Each row is a point on a landscape with many peaks, with its height.
A climber steps from a point to the highest of its 2 nearest points, and stops where none of them is higher. Distance is the straight distance between rows; heights are no part of it.
Z977 height 276: [134 146 120 148 119 152 158  69 146 108 103 127 147 109 171  74 186 134
 147 113 175  64 156  97  67 112 122 164 131 168  82 144 138 140 133]
Z355 height 492: [126  88  92  74 139 165  61 157 159  64 123 115  94 131 136 175 167 150
 132 142 160 164 141 148 104  91 161  97  93 123 116 182 178 162 181]
Z936 height 549: [116  66  91  63 149 113 102 116 160  80 135 150  95 126  83 195 105 161
 134 132 144 105 126 153 144 170 119 147  95 177 131 106  90 136 123]
Z715 height 114: [104 107 155 149 124  89 165 139 109 128  88 118 181  91 137 104 102 119
 118 156 163 149 140 104 143 170  98 117  53 180 129 112  99 126 111]
Z954 height 334: [163 125  95  93 122 139 141 117 110 179 145 152 128 115 144 152  77 117
 164  83 112 161  97 139 191 157  94 108 127  79 146 104 105 131  63]
Z901 height 138: [145 157 157 135 146  92 165 130 111 201 127 129 146 144 112 148  63 120
 112 113  83 153 114 145 182 140  94 116 129 118 164 112 111 109 114]
Z514 height 481: [132 213 147 158 106 104 172 119  92 189 148 133 148 116 149 163 126 126
  88 140 153 123 112 118 106 146 129 138  81 100  87 177 160 107 182]
Z555 height 393: [138 144 115 145 119 128 180  90 122 146 164 174  94 160  98 105  77 184
 143 105 106  87 134 123 166 147 102 148  89 139 150 123  82 132 111]
Z837 height 548: [137  56  85  88 137 172  76  98 163  47 102 143 134 111 134 167 151 166
 176 124 183 116 177 139 133 109 108 122  95 162 114 157 136 114 135]
Z889 height 226: [113  60 109 116 169 166  96  94 126 115 117 139 152 130 128 142 180 144
 111  86 188 113 172 139  89 107  88 144 112 149  93  88 157 108 133]
Z960 height 306: [143 176 192 122 115  46 192 149 128 195 120 114 143 159 150 137 111 102
  92 165 126 133  76 115 128 154  98 140 122 183 117 151 147 119 147]
Z999 height 616: [126 143 164 205  99 110 121 121 103 123 127  76 165 158 100  60 124 105
  78 158  91 141 118 110  81 139 181 139 139 108 137 130 115  64 163]
Z105 height 285: [150 107 135 109 113  96 127 140 185  91 123 137  80 141 150 103  86 134
 179 172 108  89 117  99 146 161  89 118 111 213 184 137  99 167 105]
Z996 height 206: [107  72 133 115 154 155 113  85 130 115 112 129 181 122  99 148 158 180
 108  98 179 112 148 118  93 135 115 167  83 149  94 104 101  77 134]
Z264 height 476: [124 102 114 134 120 148  81 137 118 127 115 119 111 102 130 116 208  63
  97  93 139 148 139 130  91  86 177 109 204  87  97 100 128 138  97]
Z94 height 280: [110 175 158 194 102 138 144 114  91 156 119 100 163  96 137 118 133 103
 111 138 115 137 142 131 121 116 167 124 177  83  82 139 128  92 137]
Z154 height 605: [155 107 122 122 158 133  66 178 145  91 117  67 109 145  90 163  69 143
 137 173 101 176 146 130 163 127 162 110 153 121 206 134 126 102 165]
Z779 height 529: [127  97 115 116 134 125 106 175 140  92  71 108 156  78 152 158 111 113
 161 169 165 168 152 122 158 140 103  89  81 177 151 157 147 166 133]
Z340 height 474: [123 110 105  85 117 140 104 164 138  87 102  93 121 118 158 135 164 111
 138 150 144 148 127 137  83 114 160 110 118 149 100 173 174 151 165]
Z138 height 528: [177 113  44 119 118 171  99 116 105 127 147 137 113 115 112 179 122 138
 122  70 178 184 151 139 152  80 138 111 113  60 137 132 126 167  80]
Z186 height 401: [119 165  94 176 112 154 138  80 113 135 178 156 119 135 100 123 167 156
  96 111 148 103 112 131  92 123 157 168 100  63 115 143 102 133 132]
Z588 height 592: [107  53  94  75 138 129  93 112 158  62 121 145 120 129  90 157 136 175
 130 157 167  75 155 142  96 146 117 174  74 192 121 110  91  97 134]
Z684 height 207: [113 117 123 111 118 179 146  35 125 124 143 170 165 141 142  77 141 113
 147  96 118  73 117 106 128 136  95 185 177  86 109  88 126  38  81]
Z630 height 284: [129 172 150 113 157 130 175  71 116 186 141 161 137 124 136 158  90 107
 137 107  91 121 122 165 176 132  85 135 179  57 106 126 159  84 123]
Z524 height 706: [109  84 131  87 151 137  87 145 148 111 136 102 124 132 120 164 138 134
 123 117 108 143 122 162 117 125 151 128 157 114 137 107 134 125 160]
Z450 height 700: [154  59  84 110 170 126  94 118 146 135 124 167  91 110 115 151 161 151
 117  65 156 136 175 147 152 113 122  99 126 151 157  80 102 198  82]
Z439 height 560: [136  65 118 142 156 127  89 155 126  81  47 104 171  70 125 146 120 104
 138 129 186 192 180 126 159 127 112  76  76 155 155 134 137 158  92]
Z403 height 323: [136 160 164 111 161 134 158 103 141 151 148 156 115 149 108 145  96 121
 133 108  78 119 138 152 169 114  98 138 211  96 136 118 140 122 126]
Z877 height 367: [118 157 154 127 171 125 174 103 134 178 181 168 101 136 105 156 123 128
 100  85 109 100 124 157 167 129 108 136 173  98 134  95 107 156 114]
Z75 height 647: [122 114 114 117 147 144 108 152 124 122  92 123 137 103 141 149  90 126
 149 122 126 154 149 143 172 129 110  99 137 125 134 122 128 130 128]
Z511 height 62: [122  76 121  95 113 125 101 139 137  87  70 115 197  98 169  83 164  75
 167 143 124 132  91 108 109 147 107 132 144 153 113 107 144  87 115]
Z367 height 235: [126 171 171 100 164 104 184 105 108 181 107 134 175 116 162 168  89 107
 125 113 101 140 131 146 179 146  69 117 185 108 103 130 172  76 139]
Z727 height 760: [119 140 132 143 130 127 147 111 108 156 143 138 143 109 138 118 171 123
  97 104 161 107 105 119  82 142 122 148  89 151  94 128 115 146 129]
Z787 height 299: [115 183 168 204  99 140 138 121 105 166 136 113 133  87 124 123 160 112
  66 154 126 112 136 133 132  95 187 107 188 100  96 147 115 155 105]
Z127 height 585: [123 119 131 135 120 146 143  98 132 115  75 125 153 100 186  78 212  69
 120 123 157  98 167  96  63  95 132 122 177 189  63 132 163 150  99]
Z415 height 216: [113 173 138  86 139 137 166 123 144 116 113 129 107 149 146 130 161 145
 124 164 121  68 111 146  85 118 127 149 187 139  48 194 203 145 162]
Z800 height 599: [146  84 107 142 171 119 115 150 117 131  62 122 176  79 116 154  98 129
 129 110 147 195 179 145 184 140 106 103 109 129 145 104 110 136  99]
Z652 height 158: [143 133 177 166 156  89 176  95 151 145 122 166 123 143 126  84  88 149
 136 107 104  74 147  95 166 164  73 118 117 182 154  75  94 116 117]
Z499 height 759: [129 124 174  89 107 105 108 138 130 124 155  88 117 170 111  93 153  98
  81 161  87 136  74 123  96 153 178 140 184 112 131 126 150  71 151]
Z126 height 685: [119 121 114  85  98 147 105 138 123  99 143 107  85 138 143 109 173 130
 129 169 127 104  97 123  77  98 195 136 178 104  77 180 165 138 150]
Z338 height 347: [142 145 140 152 142 115 146 107 163 116 157 150  98 177 116 101  80 179
 154 138 109  81 136 116 151 115  97 134 105 184 164 128  97 149 133]
Z795 height 222: [143 175 150 133  88 111 158 114 127 152 118 145 109  84 177  79 122  87
 166 151  96 112  94  99 143 153 112  98 173 178 131 126  92 173  81]
Z604 height 538: [104  93 155 135 170 122 141 134 135 133 124 127 128 139  98 135 128 139
 104 116 121 116 115 139 116 134 115 141 119 151 115  74 118 117 148]
Z737 height 115: [135 119 171 147 137  73 175 104 131 180 107 156 145 102 136  97  85 147
 137 130 132  94 125  93 163 197  42 116  74 205 132  83  92 132 106]
Z752 height 432: [112 198 122 211 123 153 149  91 104 140 147 128 117 120 118 119 151 153
 129 132 128  88 143 128 106  88 181 147 136  67 103 158 115 147 154]
Z453 height 634: [132  37 106 119 139 107 100 139 131 118 127 147 119 107  84 158 148 125
 103  77 152 174 157 131 147 129 142 113  83 163 164  72  73 192  57]
Z989 height 483: [106 119 167 151 155  93 146 140 129 170 153 140 122 139 101 128 145  95
  95 122 106 120 106 138 114 134 112 133 174 144 127  69 110 138 124]
Z455 height 511: [138 116 101 182 129 151 101 134 103 128  70 124 168  70 148  88 160  73
 135  84 160 172 187 112 131  66 135  89 187 100 101 100 121 128  86]
Z315 height 693: [115 131 136 148 126 107 122 167 127 135 168 112 112 164  88 153 103 175
 110 148 138 137 125 131 119 122 159 126  97 123 152 130 110 137 157]
Z133 height 532: [136  99 113 155 125 167  87 104 102 112  94 133 174 101 136  96 173  90
 126  64 170 156 190 123  88 100 112 116 164 126  97  89 127 108  99]
Z606 height 242: [115 115 108 107 138 171 113  96 130 120 131 148 134 138 147 142 165 136
 135  91 179 123 148 133  73  96 111 159 139 113  77 130 159 123 133]
Z513 height 517: [131 135 131 232 145 116 127 145  96 139 149 101 145 159  52 121  89 181
  88 109 106 137 156 146 142 108 166 124  95  96 159 120 116 101 156]
Z431 height 580: [148  80  81  77 164 174  93 120 172  35 110 150  86 122 127 155 132 184
 188 129 155 106 194 140 158 102 118 117 146 127 140 157 136 146 145]
Z485 height 59: [157 168  98 127 147 153 172  70 118 128 138 147 108 149 106 125  38 169
 186 101  89 100 168 158 231 106 102 116 111  55 164 129 117 107 113]
Z617 height 761: [120 114 118 113 144 145  93 145 131 120 159 117 101 137 114 174 152 163
 103 117 147 154 115 150  97 123 162 130  84 109 123 123 126 131 162]
Z292 height 229: [123 114 131 139 111 183 132  66 103 116 110 142 197 122 144  55 118 111
 173  95 113  92 124 108 128 148  85 150 131 104 110 102 110  29 105]
Z940 height 645: [ 97  58  99  98 150 164 108  80 161  66 128 157 130 137 106 124 168 183
 146 128 156  58 152 120 101 124 119 172 122 148 117  98 108 109 144]
Z953 height 365: [138 184 178 122 110  79 188 171 143 149 139 101 131 180 147 115 128 119
 111 180 141 121  86 118  86 146 105 145  91 202 123 173 169 147 151]
Z702 height 670: [120 123 158  96 102 107 101 154 116 141 201 108 102 151 101 135 130  89
  77 127  87 141  68 132 105 154 169 139 182  91 153  94 122 112 138]
Z291 height 268: [121 123 126 103  77 134 120 161 150  86 130 116 120 141 152 108 155 134
 139 182 142 107  88 111  69 145 144 147  80 178 113 167 125 153 147]
Z952 height 653: [142 155 161  70 141  82 103 150 134 130 184  92  75 204 108 144 119 154
  94 168  98 133  88 132  93 118 159 145 156 109 153 175 179  97 193]
Z601 height 602: [128 137 111 111 123 142 124 150 130 123 128 127 134 105 172 140 112 115
 164 145 116 154 115 143 134 135 119 122 151 111 124 164 143 140 147]
Z947 height 654: [132 118 148  90 147 129 103 146 158 106 127  96 122 161 120 141  93 143
 137 164  86 148 122 136 139 123 143 129 159 122 163 138 150  99 154]
Z529 height 705: [135 121  85 103 112 163 103 157 146  96 144 134  89 152 124 168 122 189
 151 143 153 137 115 145 126 118 142 126  91 103 140 162 127 153 149]
Z474 height 318: [123 177 145 186  46 145 117 141  90 181 149 102 113  91 152 131 164 104
  88 160 126 137 113 121 134  89 176  92 173  85 104 146 121 166  62]
Z704 height 193: [153 149 166 123 153 113 169  69 163 143 130 176 120 139 118  85  62 150
 171 118  83  87 148 124 202 152  66 120 146 137 171  98  99  89 102]
Z59 height 498: [140  89 108  89 140 132  97 178 168  85  63 105 136  91 158 142 130 103
 190 175 125 156 121 127 157 138 111 109 139 167 142 160 162 135 141]
Z397 height 228: [146 141 156 138 109 126 176  83 123 156 160 183 127 144 134  68  79 124
 170  99  83  86 111 113 186 166  94 121 120 127 167 100  73  90  82]
Z50 height 12: [154 102 118 138 128  74 146 112 141 164 115 176  98  89 129  89 117 135
 123 100 143 118 142 106 158 155  95 103  79 184 152  66  91 201  74]
Z506 height 566: [113 182 133 118 113 114 147 111  99 184 139 118 149 113 158 181 160 140
  77 125 170 135  69 117  72 162 132 158  87 108  60 168 161  94 155]
Z778 height 516: [104 146 146 169 143 127 161  78 114 147 183 157 131 184  63 122 106 152
  96 108  99  84 126 136 156 127 122 177 105  87 139 114 109  75 144]
Z858 height 577: [118 150 176 156 145 127 131 115 139 142 168 121 137 183  82 121 105 138
  99 138 100 113 113 130 125 114 141 159 121  89 167 126 119  60 156]
Z605 height 703: [115  87 111 146 139 165 125  98 151  78 123 137 139 132 136  65 183 142
 140 110 139  69 156 114  83 125 127 161 132 163 113  87  96 118 115]
Z248 height 574: [143 186 159  81 133  97 119 117 118 144 168 107  94 191 114 157  85 154
 116 156  96 146 107 138 133 115 140 147 151  58 147 188 182  88 185]
Z401 height 418: [119  68 108  82 126 127  64 194 138 135 136 118  98  91 109 167 158  61
 114 104 103 178  80 133 135 142 169 104 183 104 182  69 119 160 111]
Z144 height 255: [145 154 143 125 106  95 162 121 153 117 135 160  89 131 169  88 108 108
 159 150 109 107 115 103 127 152  84 124 141 205 147 127 113 166 118]
Z182 height 546: [121 141 179 204 131 103 118 149 106 113 128  91 159 165  60 102  96 160
  85 146 109 120 171 106 111 112 159 156  88 114 150 130 108  63 173]
Z565 height 159: [134 167 155 149 114 115 157 138 113 140 123 129 145 139 156 108  80 109
 155 146 108 136 112 109 155 136  95 111 132 137 134 133 113 118 118]
Z356 height 33: [171 119 100 164 119 111 170 112 108 133  96 151 137  93 133  99  83 147
 164  84 122 136 164 122 194 132  97 102  79 120 131  98  85 131  83]
Z863 height 557: [121  87 112 152 106 160  97 100 136 106  93 113 171 106 154  79 193  76
 134  93 188 127 163 107  55  98 126 135 152 165  75 113 150 122 107]
Z739 height 253: [117  99 132 133  99 133 108 148 169  58 114 112 139 142 120 105 148 142
 147 177 151  95 149 113  96 147 140 133  61 205 129 145 110 132 164]
Z776 height 586: [121 179 194 148 133  83 145 133 141 184 184 138  79 158  84 144 128 105
  78 133  84 127  99 126 132 101 174 140 220  99 157 126 128 138 117]
Z815 height 587: [ 94  81 173  95 151 109 132 161 152 129 120 114 126 171 111 154 168 133
  97 145 127  82 128 138  99 152 144 151 116 178 108  89 138 123 166]
Z944 height 450: [141 151 151 158 134  99 169  97 120 156 205 160 111 169  66 119  72 164
 119 102 102  89 141 123 174 124 124 158  84 100 184 119  82 101  95]
Z49 height 392: [111 122 118 173  97 109 108 187 114  83 107 100 144  97 144  87 139 109
 123 175 128 163 120 118  90 140 165 100 101 144 152 126 128 159 147]
Z152 height 425: [107 146 153 130 177 105 146 141 139 185 178 144  80 121 105 159 158 111
  83 101 110 116 123 155 141 113 139 126 206 151 130  71 106 184 131]
Z419 height 547: [110 140 109 128 186 132 117 157 158  95 126 124  98 144 137 172 115 179
 145 143 147 120 163 142 138  90 129 124 145 139 118 161 164 151 192]
Z626 height 598: [117 175 127 118 151 117 132 160 141 134 135 111  89 148 133 165 121 135
 115 151 117 142 136 157 114 100 143 114 177 116 113 165 171 160 179]
Z741 height 431: [111 206 133 211 132 134 170 115  84 165 136 138 168 108 126 150 148 150
  72 119 148 130 158 139 117 114 147 143  79  81  66 162 165  98 191]
Z993 height 436: [115 102 144 121 124  96 114 186 134 111  88  95 128 114 124 117 115  54
 156 185  87 174 102 121 113 150 143  92 161 172 163 110 143 166 116]
Z994 height 72: [143 130 140 145 122  87 174 103 108 200 118 154 155 101 138 113 117 129
 111  99 158 118 107 116 149 176  70 116  55 165 126  93  92 141  91]
Z968 height 515: [110 119 108  79 160 154 103 159 171  80 112 119  89 140 138 190 163 175
 134 168 152 108 143 149 111 113 130 129 108 153 116 166 182 160 188]
Z825 height 624: [121  92 100  87 168 121 125 123 130 129 126 151 113 116  81 203 106 193
 125 114 154 135 162 151 162 135 112 138  95 138 138 112 101 143 116]
Z209 height 412: [125 115 118 147  99 108 114 187 125  83  80  87 153  90 154  82 140  43
 155 181 121 169 131 101 117 127 157  88 124 175 140 144 137 176 122]
Z22 height 37: [152 105 103 115 107 105 161  76 128 168 124 167 115  96 129 107 110 159
 143  80 155 120 125  98 164 178  68 125  60 159 140  92  86 159  60]
Z681 height 137: [114 129 163 165 112 107 150 142 107 149 123 111 178 134 132 107  91 133
 134 139 109 138 118 119 143 167 103 132  71 154 133 115 103  86 127]
Z718 height 381: [147 155  99  95 105 119 158  84 100 215 157 164 128 107 149 173  95 119
 140  55 140 149 109 151 192 147  68 134 111  64 122 120 126 112  81]
Z167 height 180: [136 194 179 130 161  98 183 127 108 205 132 126 151 140 128 173  54 122
 107 116 111 153 132 130 182 136  80 114 134 135 122 141 160 103 154]
Z670 height 755: [139  93  84 123 106 189  84 106 161  46 117 137 109 129 160  68 180 130
 179 119 135  79 154 102  94 102 135 143 124 162 135 127 109 148 119]
Z911 height 438: [115 161 105 149 125 162  93 121  97 118 123 118 114 120 130 153 158 152
 112 123 168 158 146 146 101  83 163 132 113  65 111 170 166 140 155]
Z432 height 716: [127 117  93 105 108 184  92 136 144  62 135 136  76 134 152  93 194 132
 150 133 132  92 122 121  75  99 172 134 155 130 105 154 133 164 131]
Z503 height 650: [145  55  73  91 156 158  87 114 164  92 121 155  72 108 144 156 166 144
 159  66 156 134 180 130 135  92 121 105 166 161 147  95 132 187  92]
Z540 height 359: [127 160 126 156  77 124 100 171 117 148 148 105  89 105 131 127 123  78
 118 145  92 176  86 132 126 124 198  87 162 103 154 141  99 163  99]
Z649 height 495: [147 116  74 101 151 145 125 108  96 167 155 156 112 113 105 191 126 163
 114  65 167 150 143 160 137 113 115 132 104  68 120 111 121 154 102]
Z908 height 674: [110 137 154 138 102 108 146 141 110 151 113 104 154 110 155 114 175  98
  89 149 148 125  88 125  74 139 147 130 128 157  67 132 149 147 156]
Z709 height 469: [113 172 121 158 138 142 141 103  99 147 139 104 144 143 110 147 120 172
  99 143 149 131 142 146 110 110 149 156  95  52  92 166 167  93 208]
Z446 height 556: [160  92  60 103 109 148  71 148 118 104 108 131 140 111 132 166 110 113
 136  96 175 210 142 143 145 105 124  87  94  97 167 149 118 168  91]
Z269 height 588: [145  47  90 107 125 133  56 152 128 107  93 116 133  98  95 184 136 111
 118  93 169 208 151 144 154 134 139  97  78 132 183 100 119 186  64]
Z582 height 337: [132 187 127 174  70 147 108 143  97 137 141 106 133  93 129 114 123  97
 124 145 105 149 104 138 141  98 189  99 151  59 129 151  94 125  84]
Z899 height 287: [130 146 130 119 111 123 147 146 153 105 137 133  86 178 138 128 137 153
 143 158 106  96  91 127 106 125 124 138 106 184 134 164 147 166 146]
Z971 height 189: [131 202 144  70 135 129 161 117 135 137 139 133  94 158 142 166 122 163
 129 169 124  93 108 153 110 115 116 163 156 101  89 204 206 131 187]
Z659 height 519: [157  71  84  79 117 154  89 115 130  81 119 142 133 115 130 147 109 162
 166 118 177 132 162 133 142 125 109 130  81 138 127 123 116 102  99]
Z869 height 696: [113 171 166 137 104 122 133 139 121 172 221 149  73 160  81 126 150  88
  65 129  97 127  80 121 121 139 180 163 178  85 154 112 109 102 102]
Z88 height 390: [128 109 114 113 102 116 105 183 128 148 169 116  83 125 101 157 133  64
 111 136  90 169  75 113 133 129 171 105 169 120 183  95  96 182 104]
Z176 height 494: [129  92 112 189 130 160  96 135 112 104 111 130 153  88 119  86 184  73
 132  84 133 151 152 121  99  87 168 101 202 111 116  76  88 151  70]
Z389 height 19: [155 103 124 167 138  90 158 115 123 151  69 166 132  84 122  73  82 155
 145 101 142 145 172 100 196 156  96  98  68 178 144  85  85 166  75]
Z99 height 327: [108 152 116 141  85 162 154  82 125 118 149 141 144 135 168  75 137 141
 150 126 133  78 105  95  86 159 124 169  75 138 118 150  89 110 124]
Z211 height 247: [116 100 128 146 132 165 123 100 109 112  98 133 186 117 144 115 132 144
 146 106 142 124 125 110 131 132 117 137 114  99 105 106 111  47 125]
Z483 height 261: [132 110 118 148 103 131 165  88 112 163 142 162 149 108 127  78 121 122
 153  74 113 108 116 103 163 156  92 131 135 104 137  75  83  88  57]
Z717 height 312: [140 136 127 137 120 108 128 153 164  99 149 143  72 164 128 122 109 165
 158 155 131 105 126 111 116 140 102 126  80 200 173 148  95 189 120]
Z302 height 633: [122 156 152 151 118 126 122 150 141 117 159 112 111 176  95  97 125 144
 112 161 100 110 120 118  97 119 154 149 123 133 156 127 119 118 165]
Z554 height 105: [142 160 142 130 152 107 155 108 122 190 177 129 126 175  92 165  65 112
 129  97  92 159 114 154 194 140 118 135 154  60 178 113 122 106 124]
Z286 height 644: [108  80 144  47 153 102  96 165 158 128 129 104 104 155 108 187 140 113
  86 147 111 127 106 143 114 156 143 143 124 151 122  96 162 136 170]
Z774 height 441: [153 130  84  96 143 135 160  87  96 192 184 166 122 125 103 189  97 163
 118  52 147 149 107 145 183 136 102 140  79  30 110 117 117 119  80]
Z33 height 445: [128 131 132  86 124  89 133 179 128 125  96  98 122 123 165 148 141 112
 126 179 128 155  93 132  99 150 140 112 119 177 109 169 187 157 172]
Z362 height 578: [122 137 170 219 122 119 132 141 110 111 126 101 150 162  91  63 107 131
 100 129  79 122 143 111 108  97 153 134 133 126 172 124  88  79 132]
Z949 height 488: [127 175 117 239 138 132 132 146  88 141 152 107 131 157  67 100 120 145
 105 106 106 145 153 148 132  71 199 115 134  64 149 117  94 141 137]
Z318 height 74: [119  84 143 136 146 120 132 129 121 105  65 135 184  92 162  93 151 103
 147 131 130 128 142 105 132 134  83 128 119 160 114  95 130 114 125]
Z143 height 648: [121 143 116  68 118 142 102 159 141  99 145 111  66 165 146 157 145 146
 135 168 117 134 106 156  97 112 160 136 171 114  99 183 201 147 175]
Z619 height 257: [118 119  94 142 107 166 129  65 137 136 120 132 158 126 166 115 187 121
 116 104 203 101 136 100  58 117 130 166 137 128  68 163 169 112 121]
Z876 height 363: [107 156 105 149  95 159 143  94 107 136 191 146 130 137 119 101 123 157
 135 123 136 106  98 110 110 145 133 156  73  92 148 136  80 112 101]
Z257 height 643: [127 161 173 104 134  90 137 155 144 159 155 114  92 172 110 144 123  96
 101 149  94 135  99 140 126 123 151 126 208 147 148 139 141 147 121]
Z857 height 46: [155 120  99 143 130 128 166 101 113 142 122 131 148 145 101 119  58 145
 158  94  99 112 164 140 218 132 108 121 118  89 153 112  95 102  94]
Z441 height 262: [139 126 150  97 138 113 158 126 155 124 122 149 120 154 151 119 141 149
 143 169 121  63 117 130  97 136  85 145 119 194  98 143 161 159 153]
Z210 height 442: [124  82 112  70 150 133  69 189 160 126 117 110  70 114 124 170 167  68
 129 129 111 178 124 132 125 125 167 114 164 124 142 113 145 192 131]
Z498 height 646: [127 166 109 116 108 145 132 142 122 117 144 130 110 141 162 142  91 176
 164 132 129 132 108 132 149 135 111 120 100 123 139 169 126 135 135]
Z141 height 78: [144 177 133 109 134 133 173  78 128 161 170 158 122 165  88 149  49 139
 161 111  84 125 128 162 206 131 102 133 134  48 178 138 110  70 105]
Z720 height 187: [150 192 126 115 109 113 166 108 111 141  94 142 142  88 195 110  90  99
 183 134 113 138 110 112 173 136  88  96 147 144 133 140 120 147  85]
Z532 height 298: [127 144 120 112  79 157 146  77 129 117 118 141 151 106 187  70 160 117
 159 130 142  70 107  79  85 154 102 164 134 169 100 149 125 119 106]
Z134 height 52: [114  79 127 115 112 139 105 167 136  84  68  93 206  86 150 104 122  97
 138 182 124 159 133 107 134 165 122 117 122 141 130 131 147  90 139]
Z538 height 468: [136  90 127  85 131 106 118 198 160  94  80  82 132 116 140 123 133  61
 173 221  97 156 115 112 147 166 140  99 150 190 153 159 182 149 132]
Z130 height 659: [115 156 142 139 111 127 147  97 110 190 118 133 185  85 154 145 179 108
  85  97 171 129  95 114  87 139 111 156 101 119  74 147 159 103 125]
Z530 height 460: [119  94 111 112 141 158  70 161 140 101 128 125  89 117 131 147 190  88
 134  93 131 154 138 134  92  81 183 111 171 119 118 111 124 187 119]
Z44 height 710: [126 110 105  88 165 143 114 137 126 154 133 119 116 118 121 195  89 162
 127 115 137 165 135 159 173 136 114 115 126  92 148 126 136 116 129]
Z975 height 613: [122  89  93  92 152 154 106 138 170  75 124 144  89 108 138 151 136 152
 165 121 133 111 156 135 144  97 109 100 130 151 147 125 114 176 127]
Z856 height 35: [112  95 126 158 105 120  76 170 118  96 117  81 167 113 122 106 119 116
 109 154 115 171 115 123 110 151 155 101  81 107 143 107 117  88 137]
Z250 height 677: [112 116 166 133 119 120 111 129 115 139 142  98 168 146 110  91 121  86
  98 136  88 150  94 123 104 161 156 141 155 110 129 105 124  60 144]
Z119 height 293: [152 142 113 107 122 125 152  90 116 166 161 169 117 101 149 117 111 101
 139  57 107 111 105 120 163 154  92 128 164  94 141  84  97 129  65]
Z906 height 91: [122 121 147 162 146 101 158 115 110 153  79 138 200  75 173  99 144  98
 124 114 167 132 146 116 132 146  66 131  75 167 102 107 126 120 108]
Z723 height 237: [113 117 140  67 154 131 135 137 147 107 120 139 108 164 148 133 176 146
 127 143 113  77 117 162  95 123 121 166 171 170  73 143 183 143 169]
Z598 height 263: [124 156 123 154  95 148 141 109 101 136 108 123 171 121 148  89 131 121
 137 127 131 121 119 118 125 118 133 147 119  79  97 145 127  77 143]
Z522 height 420: [120 146  91 145 134 155  89 156 130  91 117 106 117 130 136 124 146 142
 140 144 129 153 150 147 118  81 174  99 145  87 122 151 143 165 173]
Z623 height 406: [130 164 151 137 122  83 168 177 122 125 100  96 142 155 157 108 121 109
 122 197 128 136 121 108 111 145 129 112 109 182 112 183 181 119 175]
Z903 height 43: [121  97 149 142 124 131  94 154 100  96  90 104 201 106 141 111  98 109
 129 143 104 174 134 128 151 143 138 107 131  96 126 106 122  59 141]
Z371 height 458: [123 213 142 227 120 130 150 141 100 140 139 114 108 136 113 120 108 135
 105 143 122 127 154 136 122  83 177 110 157  84 126 167 108 146 152]
Z255 height 626: [111 118 133 112 119 122 127 153 132 123  80 117 139  98 156 113 215  77
 118 148 158 109 130 130  71 127 144 135 144 183  73 133 173 156 127]
Z171 height 509: [131 205 125 122 120 125 113 129 105 128 154 104 114 153 138 163  95 163
 110 152 133 153 119 140 118 122 153 132 118  51 115 191 185  97 198]
Z38 height 746: [136 162 182  78 146  85 143 167 144 146 142 111  99 196 113 151 120 125
 114 164 100 117  96 142 114 112 131 150 173 156 136 176 185 113 161]
Z816 height 402: [120 117 111 168 121 143 103 166 124  77 112 124 140 128 120 102 130 145
 148 160 102 142 143 136 126 106 146 104 125 141 154 129 125 135 146]

Call two points neighbours if one is among the 2 nearest of the other. Go from one point of each pair to the other, from neighbour to neighbour, staying as high as possible. Name the lowest point that can't be avoided.
Z727, Z869 => Z741
Z499, Z869 => Z702
Z44, Z670 => Z936
Z499, Z38 => Z776

Write out the way that a climber takes from each point below.
Z960 => Z623 Z33 Z340 Z355 Z968 Z419 Z626 Z143 Z126 Z432 Z670
Z953 => Z623 Z33 Z340 Z355 Z968 Z419 Z626 Z143 Z126 Z432 Z670
Z292 => Z211 Z598 Z94 Z787 Z474 Z582 Z540 Z88 Z401 Z210 Z530 Z264 Z176 Z455 Z133 Z863 Z127 Z255 Z908 Z727
